Each row is a point on a landscape with many valleys, with its height.
From any point a ball rolls to the lowest of the 2 points nearest to it. It stops when none of these is lower. Distance is the straight distance between rows; heights are no part of it.
Vufas (h 235): [120 113  71  90  88 109  98 136  93  87  97  81 114  86 120 137 106 112
  84  75]
Vaf (h 164): [ 79 111 100 110  72  96 102 135  81 100  69 118 115 107 120 130 123 108
  86  97]
kati (h 209): [101  63  94 121 113  96 120  65 113  96  86 105  80  95 103  64  87 105
 108  99]
lim (h 542): [105  83 136 109 108 104 118 106  98  87  97  86  78  83 125 103 109 125
 135 113]
tofun (h 376): [ 85  90 116 104  79 132  82  85  82 118 111 100 101  96  68  72  77 107
 134  74]
memi (h 183): [125  90  84 100 102 131 111  91  80  86 120 100 103  64 129  92  82 120
  78 101]
mus (h 582): [ 70  80 115 130 109 127  93  70  75 113  96 135 122  94  74  64  91  74
  98  76]
rabo (h 119): [108 125 149 105 106 116  98  78  91 104  98  95 106 123  76  84  99  84
  95  87]
bika (h 593): [ 96 137  97  73  99  95  97 123 105 106 107 107  97 102  95 107 101 104
  93 148]
lar (h 451): [ 99  75  89 101  93  97  91 132  81  90  99 103 113  51  82  98 122 116
 119 109]
Zata (h 408): [106  89 104  80  82 102 109 126  92  99 143  95  75 101  87 128 138  91
  80 129]
Nefaz (h 62): [ 94  58  96 102  59 118  92 108  77 129 133  75 107 104  68 115 109  97
  94  91]
peg (h 407): [126 101 108 116  71 105  93 109  74 106  62 107 112  72  84 100 121 103
  78  78]
vigog (h 366): [ 72  90 100 118 140  62  85  81 114  94  89  98 117 140  69  85 117  55
  76 109]
Vak (h 553): [ 46  90  84 136 106  84 105  93  91  80  77 123 115 117 134  93  82  78
  93 109]
Rom (h 431): [ 96  83  67 112  70 118  84 105  81  99  84 105 117  67  90 100  84 111
 114  69]
gobo (h 311): [ 93  97  83  71  90  98  96 133 125  97 126  86  79  89 115 107  79 128
 145 113]
bipo (h 419): [105  79  86  96  88  67  99 102  95  97  55 125  86  89 115 108 116 118
 112  91]
kitu (h 284): [113  94  82 111 123 113 113  65 125  89 107  83 112 100  98  76  86  81
  67  96]
guli (h 460): [ 74 108 113 106  78 121  88 113  71  89 101  96 109  89 124 100  79 112
 138  87]
vese (h 263): [116  97 108 105 104 126 131  67 100  87 103  99  85 116 118  94 100  82
  60  99]
fepi (h 436): [111 100 103  78  86  92 110 120 106 105 109 116  71 108  92 118 135 109
  67 135]
papav (h 195): [112  85  75 109  98 133  94  84  74 102 133  97 137  66 120  87  72 100
  87  85]
fabek (h 298): [112 130  83 116 136 100  97 113 103  96  93  77 138  60 112  92  99  77
  77 113]
ros (h 501): [111 106  73  78  93  66  97 103 130 123  99 108 104 110  87 131 116  97
  54  98]
Bez (h 313): [125 128  86 102 128 111  90 108  82 100  95 101 129  55  98  87 104 105
  57 120]
Vif (h 532): [ 63  92  78 119 110  55  91 117 118  92  80 100 117 104 116  99  86  86
 149 103]
Dupif (h 273): [116  78 103 100  72  98  88 110 102 110  96  79  99 101  68 111 119  95
 117  61]
tud (h 279): [ 89  99 132 108 120 100 104  89 103 102 118  80  96 119  76  79 107  75
 111 130]
ril (h 206): [ 86 119  89 113 126  75  91 108 130  99 101  80 116 106 116 101  94  88
 123 124]
Fub (h 262): [ 79  91  98 114 117  94  96  69 110  96  65 117 113 101  99  67  82 109
 121  52]
keb (h 208): [ 86  78  82 114  87 134  88  78  54 119 142 109 146  92 103  95  72  95
  77  74]
Gira (h 495): [118  65  84  97  63 103 100 112 106 120  90 122  77  93  68 112 102 114
  84  97]
vazed (h 463): [101  85  99  87  74  99 106 103 106 111  95 126  67 107  79 104 114 102
  88 126]
Lif (h 391): [131  95  79 115  99 100  78 119  92 117  84  93 132  51  67  91 114  92
  81 106]
Zis (h 44): [118 119 120 111 110 105  92  84  95 100  99  82 107 125  72  95 126  65
  79  89]
fibu (h 523): [ 55  79 104 135 120 110  97  92  86  86 130  86 111 111 106  92  80  63
 102 138]
bom (h 570): [ 98  94 123 125  93 124  91  68  59 109 104 121 131  97  73  76 107  73
  80  77]
totet (h 389): [ 84 127  88  80  98 113  95 112  95 109 123  81 111 123 100 115  90 104
  98 110]
pevof (h 215): [ 90  72  92  99  82 127 105  93  89 118 120  95 103 122  64 115 103  97
  74  80]
Ligu (h 369): [104 110  90  87 115 100 109  86 135 107 106  89  82 115 111 103  67 125
 125 119]
Deti (h 336): [ 76 113  91  97  79  73  88 147 103  93  89 108 116 102 118 136 114  91
  99  88]
Let (h 377): [ 91 135  91  82 122 109  99  96 123 112 114  81 102 117  92 103  67 110
 105 124]
Dof (h 503): [ 43  82 111 117 138 106  99  84  94  95 117 109 102 138  90  85  68  79
  98 110]
Rud (h 323): [103  78  81 113 103  75 103  79 104  96  49 114 103  90 114  78 100 110
 113  72]
tavo (h 466): [111  84 115 106  83  97 109  92 108  94  81  96  79 106  99  95 111  99
 113  90]
dak (h 424): [142  96  80 106 122  98  94 117 102  97  96  90 109  49  81  91 134 104
  61 103]
todar (h 468): [ 80 104 142 105  91 122 106  85  92  94 116  83  78 137 110 109  81  89
 133  95]
nenu (h 505): [121 110 101  73  57  82  84 128 102 102  94 107  85 108  89 143 108 120
 114  64]
befo (h 234): [ 79 101 155 113 110 108 105  85  97  89 118  86  81 146  86  94 100  68
 103 120]
Muru (h 426): [ 58  91 126  94  74 111  93 100  85 100 119  87 100 134  86 108  93  93
 137  83]
seta (h 340): [ 77  84  50 101  63 106  87 123  90 123  90 122 111  73  79 113  88 111
  91  99]
bov (h 60): [120 124  91  74 119  96  87  96 139 115 104  69  94 115  87  92  67 135
 136  81]
feb (h 486): [ 92 111 131  96  91  92  91 133  70  89 112  89 120  98 101 115 135  89
 111 113]
tozu (h 261): [140 117  82  83 140  72 109  54 132 109  74 102  94 117  95  80 112 103
  70 104]
Murev (h 122): [ 97  89  57  97 121  83 105  93 139 108 115  78 111 114  85  92 107  74
  72  93]
fize (h 611): [103 140 109 107 118 100  95 100  89 114  82 110 112  77  78  74 103  98
  94 154]
figog (h 188): [103 116 113  88 110  77  92 144 109  85 111  87 114  76 109 114 118 115
 130 109]
Kanir (h 128): [118 116 106 101 134 113 117  67 123 109  98  84  85  99 106  83  81 101
  84 123]
gim (h 515): [135  88 127  97 100 118 107 106  73  92 109  85  96  79  99 104 132 108
  81  91]
Lipi (h 231): [119 107 101  99 143 100 116  53 117 108  82 108 108 126  82  74 110  86
  44  78]
Disus (h 114): [119 133 124 101 132 125 111  64 112 114 110  98  98 106  71  75  81  89
  87 129]
vogi (h 256): [ 56  97  71 119 103 107  85 111  80 102 124  82 136 118 108 114  88  69
  88  81]
gali (h 310): [107  76 128 130 110 110 129  79  92  76  69 121  80  71 138  74  97 114
 108  96]
lanos (h 536): [111  78  95  71  88  68 110 101 134  91 109  90  60 102 122 111 109 116
 139 100]
Sesin (h 297): [146 122 105  91 119  72 113  92 113  93  69 115  89 102 106  93 122 109
  59 120]
lile (h 529): [117  85 116 120 108 133 113  81  73  80 123 108 128 112 128  96  95  57
  74  73]
bafi (h 218): [ 95 102  85 112 146 103  96  69 122 105  95 100 117 119  60  72 102  78
  49  91]
lomu (h 563): [ 57  78  86 123 113  95 110  75 104  91  80 117  93 112 148  92  73 100
 108  99]
fozup (h 479): [ 97 137 118 113 123 134 110  80 103 104  89 125  94  96 132  95  69 124
 108 132]
kef (h 494): [ 86  96 141 115 101 137 124  72  95  96 115 107  69 124 131 105  83  99
 121 114]
Lativ (h 462): [134 103 144 127 136 128 121  69 120  93 101 104  72  88 137  92  96 102
 120 106]
zofil (h 203): [ 88 120 115 105  98 132 112  70  90  98  89 121 110 109 110  84  65 107
  88  96]
masi (h 430): [101 115  80  93  89  53  86 110 127 117  73 123 114  88  91 100 117  95
 108 107]
Bodu (h 214): [ 71  92  61  96  72 117 102 133  79  92 108  98 108  89 137 128  98 114
  93  99]
Genin (h 337): [141 141 108  88 100 110  91 114  90 102  85  90 119  97  97 118 119  97
  60  92]
Zefu (h 549): [ 74  85  86 131 120 126 102  75  85 108  96 137 141  95  84  80  85  65
  51  79]
pel (h 396): [ 63  86 108  83  73 115  89 100  92 113 119  92  92 123  62  87  86 111
 142  68]
Bizon (h 367): [136 114 103  92  86 106  96 121  85 107  74 119  99  89  83 120 116 113
  59  93]
Dazef (h 291): [ 76 104 121 113 120  65  90 124 110  86  91  87  99 107 141 117  98  94
 150 102]
Sokos (h 312): [108 114 122 102 120 120 111  80  78 110 137  85 102  94 103  92  90  93
  71 148]
ter (h 467): [ 60  65  43 103  93  67  98 100 118 108  81 113 115 112 111 112  98 101
  94  80]
Bubid (h 281): [146 118  93  81 102 108  90 139  78  86 109  91 115  73 102 128 123 125
  90  74]
rul (h 365): [100  62  86 123 115 111  97  95  80  95 125  79 117  51 119  76  92 101
 113 109]
Lovu (h 516): [125 110 120 100 107 141 127  77  90  80 124  99 117 112 146 111  83  82
  84  71]
vos (h 177): [106 142 120  80  88 129 106  83  86  97  90 112  90 125 111 101  76 116
  96  87]
Lito (h 227): [ 71 106 109 106 119 120 106  69 104 101  91 132 114 114 101  70  70 106
 107  67]
pev (h 620): [108 112 112 112 101 118  88  98  64 110  86 125 117  60  93  80 100 104
  91 141]
rigol (h 576): [119 118  93  73  77  81  88 119 139 112 133 103  66  99  60 108 108 113
 116 112]
gefar (h 348): [110  95  75  78  82  92  88 150 107  92 130  86 106  78 103 127 108 110
 121  89]
Gulog (h 174): [ 84  99  76  89  65 129 105 116  77  78 103 100  93  97 142 121  71 127
 103  87]
noluz (h 252): [102 123 117 112 114 116  95  96  87  96  65 122 109  63 117  75  88 117
 110 105]
Pesu (h 314): [ 83 101 118 108 100 102 110 101 105  97 101  89  82 120 123  99  83 104
 117 131]
senun (h 250): [ 88  73 111 138 115 111 116  77 100  87  87 106  93  78 122  68  82  88
 118  93]
Mika (h 353): [103  92 112 125 110  97  81  91  86 100 118  64 126 117  70 108 114  47
  73  80]
fotav (h 292): [105 119 135  79  94  55  94 106 112 102  89  96  84 138 110 112 122  95
 139  97]
zeves (h 260): [ 89 111 126 116  79 109  88 118  56 109  76 112 117  81  97  92 109  97
 112  95]
Ror (h 595): [ 84  80 104  86  58  62 102 134 104 105 102 132  71 102 100 146 130 100
  82 106]
pived (h 319): [ 79 105 114 104 155  62  92  72 114  98  88  87 107 155  84  86 104  70
  90  85]
kire (h 295): [141 108 111 100  77 107  89  89  92 105  80 114  76  97  63  80  94 120
 115  84]
tes (h 75): [ 99 100  60  78 116  87 106  99 137 106 131  80 104 121  68 103 117  83
  55 129]
Rogot (h 552): [112  76  61  76  80  57 108  81 130 107  95 128  64 101  99 104 120 105
  91 121]
pup (h 175): [107  72 112 123 130  90 113  67 128  99  90  85  82  91  81  60  95  86
 113 120]
Zivo (h 196): [ 90  75  88  97  58 114  87 113  88 118 114  84 113 104  55 115  91 103
 114  62]
ner (h 423): [106  98 130 107  92  83  92 133  83  77  97  78 104 104 103 115 138  78
 114  83]
nud (h 572): [ 70  77  81 122 103 111 119 103 107  81  99 100  87  91 144  98  81 105
 105 111]
vef (h 557): [ 98  74 102 124 110 123  97  62  84 121 102 127 128 100  60  89  97  77
  54  64]
nuge (h 381): [ 93 118 101 113 111 101  78 119  93 102  90  89 119  59 109  89  74 111
 154 102]
labof (h 247): [ 76  98  57  84  85 111 107 130  95  98 110 115 104  95 124 124  85 113
  77 130]
Piten (h 496): [ 72 122  79  94  90  66  74 126 117 119  96 106 124  97  76  92 100  86
 119 109]
Tesuv (h 464): [143  80 123 107 108  85 108 108 105  69  80  83  87  74 108  94 143 111
 109  68]
Bufid (h 246): [121 100 106  98 148  77 107  44 131 110  86  90  93 123  87  69 106  94
  79  77]
dizi (h 200): [108 100 102  89  92 143 114  82  91  95 114  99  80  89 111  94  77 114
  88 114]
tasu (h 531): [136  87 120 113  99 119 112 104  66  82 117  78 108  95 109 105 136  73
  52  95]
podi (h 566): [136  93  79  73  74  73  84 108 132 119 110 116  57  97  71 105 110 121
 108  96]
Delu (h 345): [100  80 129 115  71 123  98 101  56  92  88 107 101  81 103  88 115 107
 113  94]
zudin (h 497): [122  90  86  75  93  65 107 103 109  91  84 109  75  98 122 102 108 128
 118 111]
Ketel (h 375): [116 105 132 100 117  75 126 106 100  79  86  99  88 115 127 114 147  93
  71 121]
Piguv (h 555): [ 64 101  96  92  63 104  99 112 101  97  96 111  86 143 107 118  86 124
 133  82]
deza (h 187): [131 130 119  77  85 118  99  82  93 122  86 115  81 133  46 100  92 115
  74  96]
Miti (h 522): [ 91 106 132  97  96  95  99 123  92  95 125  75  98 104  93 107 116  77
 135 117]
gudo (h 283): [ 74  92 122 105 107 141 114  75  84 101 125 130 125 111 118  90  63  91
 120  51]
Zot (h 406): [ 61  65  49 111  78  77  92 125 114 103  97 105 114  91  95 111 102  86
  94  97]
sotop (h 266): [129 109 116  88  60 105  86 112  93 124  89 114  76 115  44 108 104 107
 121  84]
muso (h 178): [ 95  71  69 100 134  90  88  87 127 119 104  90 113 122  63  94 107  78
  53  74]
sobov (h 270): [104 109  99  73  92  72  86 137 126  90 114 104  83  77 107 110 104 134
 145 109]
zodu (h 320): [123 101 134 121 127 113 121  86  94  86 125  81  93  89 117  91 116  86
  78 137]
bobet (h 159): [ 78  97 111 136  92 104  94  97  80  97  81 104 116  92  93  79 104  80
 104  84]
doga (h 278): [130 115  70  91 120  77 104  80 120  96  65 102 101  92 110  93  99 104
  71 103]
Mela (h 420): [133  88 117  90  97  85 118 108 107  88  89  96  81  97 108 103 137 101
  90 106]
Kasuk (h 276): [121  97 103 108 120 138 126  63 110  94 130 105 101  98 110  86  82  85
  73  96]
tisi (h 288): [ 75  88  97  92 103 127 100  87 102 110 114  98 103 132  86  96  86  91
  69  59]
remep (h 303): [110  86  76 118 118 111  95  79 119 102 104  75 118  73  78  62  84  90
  95 104]
gomo (h 585): [106  64  90  72  74  62 110  75 121 106  94 119  57 114  85 113 121 112
 118 107]
vub (h 282): [ 64  98  58  88  74  96  88 118  99 112  91 124 106 108 106 118  86 107
  93 100]
ratu (h 315): [ 87  97 105  91 122 126 103  82 107  93 122 100 104 139 113  91  80  88
  76  34]
nolaf (h 272): [ 93 107 107  95  74 115  92 104  76 123 117  96 100 119  55 107 115  85
  87 124]
biso (h 338): [110  81 118 107  76  66  93 123 110 100  97  85 102 100  83 105 130  81
 128  77]
kole (h 458): [ 50  98 102 105 104 109  90 101  92  98 121  78 109 139  98  97  80  89
 123  74]
vodob (h 506): [134 117 138  90 110 135 130  89  83  72 114 108  92  99 152 115  93 104
  77  88]
vufir (h 233): [108 130 124  74  76 116  84  99 102 126  93 113  90 129  43  95  99 109
 108  93]
seti (h 533): [ 63  57  53 123  72 128 112  92  86 107  87 123 103  86  84  93  88 103
  66  93]
rubav (h 255): [ 59  92 121 121 110 123 104  80  91  95 111 121 103 113 113  78  66  90
 123  84]
Mefu (h 356): [ 90 108 120  83  76 107 107 109  96  95  94 108  71 129 113 109  98 119
 115 121]
deva (h 307): [ 92  77 107 104  67 122  98  91  77 134  92 111 103 113  42 101  94 105
  81  81]
Ragi (h 182): [ 78 101  90  91  86  63  93 122 114 101 104 117  89 100 101 115 123  93
 105 129]
fus (h 525): [111  99  58  76  81  76  97 114 125 112  87 119  87  92 100 112 115 105
  80 114]
fim (h 72): [ 79  95  90 122  99 117  94  92  91 112  81 111 123  88  70  70 100  88
  84 105]
koso (h 146): [113  98  68  77  69 127 106 120  80  92 107 102  73 102 121 116  73 146
 110  76]
Gopi (h 332): [ 86 112  87  94 109  92  90 131 119 105 102 103  93  74 120 109  71 132
 154 128]
zutos (h 444): [123  96 144 110 118 109 120  59 125  88  89  97  67 105 135  90  91 115
 130  81]
pil (h 554): [140  88  60  78  90  73 102 100 115 108  94 137  45  93  81  94 101 139
 105 113]
buk (h 404): [101  92  89 105 129  48 107  79 121 101  87 103 100 131  90  94 127  59
  75 124]
Sed (h 640): [121  87 110  80  82  92 131  72 116 101  92 103  50 139  96 107 117 113
  83 120]
Davu (h 457): [ 68  97  80 112  98  55  86 136 107  90  93  90 124  96 130 114 110  82
 123  86]
zeza (h 140): [121 136 109  70  88 110 101  84 103 109  84 110  86 145  80  95  80 124
  94  89]
mol (h 107): [117  90  67  69  71 106 106 106 109  88  92  95  74 125 128 117  86 140
 118  57]
kezun (h 448): [131  81  72 106 114  81 102 107 113  92  65  99 109  50  91  80 128  94
  76  96]
zut (h 264): [ 64  93  97 102  98  72 104 108 110 100  94 108  90 111 112  97 103  94
 127 133]
ziv (h 168): [ 89 128 113  97 122  69  93  95 139 106 102  77 112 127 101  99  99  87
 138 103]
Pelap (h 598): [106  73  77  86  90  98 114 108 129  86 116  82  78 110 107 116 114  93
  87  93]
kefi (h 342): [125 126  70 100 111  99  79 115  92 118 100  93 144  55  79  88 112  91
  73 135]
paf (h 534): [121  88  63  63  85  56 110  92 103 104  80 136  51 103 112 106  99 132
 120 105]
kiso (h 96): [113 120 106  75  98  89  89  80 120 109  88  96  88 131  88  88  83 124
 127  81]
Fadil (h 360): [124 116 108  88 103  68  90 121 109  98  72 121 106  81  93  93 129 101
  95 117]
kof (h 502): [108  68  84  97  90  89 111 112  91  77  69 129  82  65 113  87 122 137
 104 102]
Poz (h 306): [ 62 109 111 102  76 107 107 123  63  91  96 113 101 110 123 117 102 102
 100 104]
bopi (h 362): [113 111 134  87 105  71 105  73 109  98  64 103  76 131 116  99 106 106
 134  93]
Pavo (h 546): [ 95  93 103  76  57  77  88 124 100 111 100 125  73 116  81 130 120 108
 112  95]
deso (h 465): [120 112 100  79 127  48 106  97 140  97  98  79  85 116 122 118 129  92
 100 113]
guvi (h 354): [ 91 115 103 116 128 112  90 115 112 106  91 100 104  55 126 100  78 136
 139 127]
nupo (h 397): [111  91 102  79  87 102  89 138  80  89 120  93 100  73  92 111 110 130
 134 100]
Dila (h 232): [106  85 103  98  89 127 125  91  83  94 111  95  81 104 107 111 103 103
  65 111]
Nono (h 540): [117  74  80  99  97  91 114 109 102  94  89 121  62  63  91  76 110 133
 114 122]
fugab (h 355): [ 88  77 113 110  92 129  87  73  81 119 111 100 105 113  44  80  94  97
 101  80]
Giga (h 351): [ 99  94 119  93  75 102  95 123  70 115 124  80  98 100  70 129 134  93
  90 125]
Zev (h 558): [ 98  89  83  92  94  84 104 123 121 101  99 108  79  76  96  84  98 117
 124 133]
Vamoz (h 394): [118  75 106 121  98 115  88  88  73 108 135  62 134  95  88 100 110  66
  81  70]
Vudef (h 357): [ 74 109 107  90  70 127 108 110  79  95  94 122  88 111 119 106  79 125
 100 118]
vep (h 437): [112 105 101  92 116  41 102  97 122  93 101  90  96 124 104 117 143  64
  80 115]
fazok (h 543): [109 116 130 125 105 127  98  82  65  96 122 104 136  95 128  98  88  73
  99  84]
zivok (h 484): [ 32  90 108 116 119  98  88  96  90  89 102 111 114 147  97  91  82  80
 102  79]
kina (h 487): [102  75  69 111  76  92  91 131  99  94  76 101 116  66 103 120 102 108
  99  68]
giva (h 395): [ 94  77  57 121  79 112  80 117  84 124  79 113 133  66  67 106  76 110
  94  73]
gul (h 461): [105 105 100  80  64 100  93 142  86 108 110  97 105 106  91 141 107 103
  96  82]
dek (h 274): [107 109  93  96 140  67  96  75 129 105  83  81 110 128  87  89 111  79
  87  78]
vemev (h 259): [ 94 113  84 111 113  86  96 125 104  93  98  81 121  73 110  96  98  86
 107 103]
tuzev (h 422): [ 75 130 117 108  85 100  80 131  83  94  88 100 124  77 108  98  90 102
 146 105]
Lagaz (h 519): [ 96  63  70 103  78 118 110  88  99 107  93 109  86  86  72  92  92 109
  80  88]
sado (h 316): [143 129  90  80 109 102  94 128 109 102 113  76 111  83  91 118 117 106
  85 101]
kidiv (h 539): [ 94 106 137 108 120  90 103 119 122  93 112  73  80 101 110 113 111  92
 138 137]
bito (h 335): [ 97  70  63 120 104 110  86  88  97 103 113  79 122  47  87  69  86  94
 118 103]
minu (h 507): [ 47  84  74  95  98  74  91  98 107 101  85 109 113 126 111 107  90 103
 117  79]
Vov (h 600): [ 79 107 105 135 110 114  89  97  61 104 107 101 135  62 109  76  80  87
 112 126]
gada (h 587): [ 73 106 103  73  60  92 104 109 102 111  96 120  79 158  98 125 103 107
  98  90]
Ruto (h 518): [ 91  92 145 121 109 129 118  98  88  84 120  95  69  98 139 120  99 122
 129 121]
Pamiv (h 317): [146 114 117  96 119  77 105 106 102  91  66 113  96  84  84  96 151 101
  69 126]
Zema (h 318): [128 107 102  94 111 109  87 124  74  89 116  72 125  62 108 105 104 116
 111  87]
gedi (h 488): [109 106 117  98 119 100 128 107 117  83 103  95  76 102 143 123 105 119
  94 129]
doma (h 605): [112 151 102 103 134  92 101  97 113 109  81  88 114  86  89  83  98  83
  80 131]
surel (h 302): [ 86 100  96 122 121 105  84 104  81  85 118  74 138 127  95 106  98  54
  88  81]
kuvar (h 226): [ 61  96  89 114  97 126  83  96  61 117 136 106 149 112 100 109  78  74
  73  75]
fosa (h 551): [ 97  93 118  94 108  68 107 108 141  96 123  83  73  99 119 116 114 110
 151 125]
fon (h 363): [ 98  93 110 107 108 106 101 109  74  85 130  73 110  87 119  99 109  96
 107 121]
zepo (h 304): [ 81 112 114  88 107 153 103  81  90 102 128 126 116 136 112  98  68  89
  96  35]
sot (h 223): [108 117  93 109 100 124 100  79  96 103  74 131 106  82 105  70  69 114
  92  99]
Tegiz (h 514): [ 69  88 115 126 129 111 107  70  86  92 134  95 108 132  88  85  89  62
  80 115]
leb (h 609): [ 80 129  97 120 105 109  81  99  60 113  98 115 144  69  97  77  97  90
  84 130]
mamo (h 477): [125 112  72  86 103  64  93 112 142 105 102  89 110  90  83 110 126  80
  75  98]
nam (h 517): [ 95  90 133 108  87  82 107  99  94  84  74  98  79  99 126  96 106 115
 136  89]
kur (h 535): [ 44  89  79  85  69  76  90 106 108 105  92 121  96 132 101 107  87 115
 145  89]
poti (h 413): [103 131 112  81  71 115  88 112  88 107 109  93  99 125  94 121 100 102
 105  95]
bak (h 199): [118  97  66  93  97 128 108 109  84  82 112  83 105  82 128 116  97 117
  74  77]
noli (h 301): [ 93 107 129 109 119 116 108  75  91 124 131  86  90 105  84  86  91  87
 105 160]
Kile (h 498): [ 98 133 117 102 113  90  97 114 102  96  64 113  95  89 125  96  83 125
 140 119]
Muzo (h 147): [115 101 124 109 133 103 109  78 126  95 100  74  86  88 102  83  98  91
 116 126]
mot (h 416): [118  83 124 120  69 128 104  98  61  89  79 126 100  86  90 103 116  99
  83  77]
serir (h 499): [124 111 121  90 115 129 115  98  92  78 112  97  73 105 137 125 101 125
  69 111]
reg (h 25): [109 110  77  83 101 112  98  94 108 119 131  84 108 120  69 117 108  84
  51 125]
git (h 28): [119 133  86  63 112  85 100 104 141 100 110  71  96 126 115 118  76 121
 128  80]
Favu (h 601): [103 148  88  85 117  96  95 106 108 105  94  99 121 102  97 107  94  98
  71 126]
lil (h 550): [121 137 124 123 120 112  95  95  80 101  95  96 133  77 122  90  97  77
  94  86]
Serul (h 447): [137  98  86  94 113  63  88 125 122  97 100  97 111  56  84 109 145  91
  77 101]
zotez (h 309): [ 73  73  76 104  78  75  95 133 103  99  98 112 105  72 100 112 125  92
  94 118]
Sufa (h 537): [ 58  74  88 130 104 102 101 104  85  75 108  99 110 109 120  99  85  68
  92 113]
sove (h 478): [149  81 100 113 102  76  97 112 113  88  69  90  94  76  88  96 131  98
  91  79]
Kan (h 65): [102 135  90  75 116 132  99  81 101 121 123  94 113 126  65  96  91  94
  52 117]
buko (h 92): [120 144 113  78 121 120  96  78 103 125 123  73 111 105  61  90  90  90
  80 125]
Fos (h 513): [108  74  66 113  91  90  88 139  93  94  93 102 125  39  91 107 123 107
  96  87]
vasus (h 590): [ 70  94 112 134 114 117  91  71  68 105 101 122 123  85  98  62  80  70
  98 114]
Fef (h 393): [116  82 126 122 103 111  92 111  61  92 136  72 123  85 110 100 113  83
 101  90]
Raboz (h 583): [117  70  59  72  78  91 103 105 141 105 126  95  63  98  92 114 106 110
  95 108]
kelos (h 573): [107  85  77  76  93  91 100 110 130 105 124  95  75  78  80  97 104 112
  98 133]
dama (h 530): [ 80 141  78  73  91  89  69 123 119 120 105 104 120 102  59  95  85 106
 131 104]
zapen (h 493): [141  71 129 112  95 107 108  95  88  87  97  74  94  82 104  99 128  90
 103  72]
levim (h 411): [110  97 132 101 107  90 120  54 108  98  70 109  71 133 146  98  88 114
 121  91]
Buf (h 176): [ 99 122 155 112 119 119 101  73  86 102 125  75 102 127  96 105  96  69
 111 106]
Lor (h 308): [ 94  97 122 128 105 118 109  91  80  82  75 130 100  71 142  88  83 115
 130  91]
febaz (h 341): [114 115 107 105 124 114 105 115  87  85 116  75 114  78 133 116  96 104
  99  99]
Loto (h 219): [ 92 131 129  98 113  71  98 116 116  92 107  80 104 128 125 114 110  81
 133  99]
Mipu (h 480): [110 113 113  79 124  70 122  95 126  96  95  92  69 123 130 110 117 104
  82 141]
rov (h 483): [ 90 137 109  99 109 106 102  89 105  96  68 121  87 107 142 105  65 126
 114 114]
ket (h 472): [129 117 128 113 123 132 122  79 105  94  88 117  86  83 143  92  79 121
  92 115]
Gunal (h 584): [ 88  80  73 101  86 103 114 100 105  85 101  91  97 111 132 105  94  99
  90  92]
dar (h 343): [ 76 120 109 103 107  90 103 104 109  85  91  80 103 120 147 120  82 105
 142  82]
daga (h 339): [124  98 139 122 136 101 127  95  93  68 100  96  84  98 126  96 133  94
  82 116]
Dovut (h 173): [ 77  96  88 106  85 107  92 113  82 112  95 101 111  91  70 100 109  84
  96 125]
kifig (h 361): [ 93 123  96 101 114  98 100  89 129 100  95  84 105 116 132 101  67 120
 128  85]
gepe (h 280): [ 85 113  85  92  99  80  86 150 110  82 127  79 124  77 112 128 121  95
 114 100]
ludun (h 544): [ 63  75  65 125  94 121 101  86  80 117  99 127 127  88  80  88  81  89
  55  75]
voge (h 615): [127  67  95  71  82  73 117  62 131 110  98 102  49 132  75  98 127 111
  93  93]
rizu (h 64): [104 119  83  64  80  92  99 101 123  99 101  86  89 126 123 121  76 138
 132  73]
toza (h 344): [ 91 109  88  81  84  96  92 101 115 110  83 110  88 108  88  84  60 137
 162  98]
falu (h 321): [113  96  96  94  85  97  90 105 105 108  80 113  80  85  69  72  85 129
 140  97]
nog (h 586): [105 134  97  61  88  81  91 125 121 110 131 111  75 101  81 119 103 120
 107 142]

Where does a ball stop that starts at each point below?
lim: Zis
leb: fim
gada: ziv

Call two points neighbours if one is among the 2 nearest of the other. Go from one point of each pair to the other, from neighbour to neighbour, staying as low as possible. Name the highest point that can't be avoided.
Tesuv / memi: tasu
memi / fim: mot
zeza / reg: gali
Vaf / Ragi: Vudef
figog / Vaf: guli
Tesuv / ziv: sove
Nefaz / Lito: ratu
Zis / memi: Mika
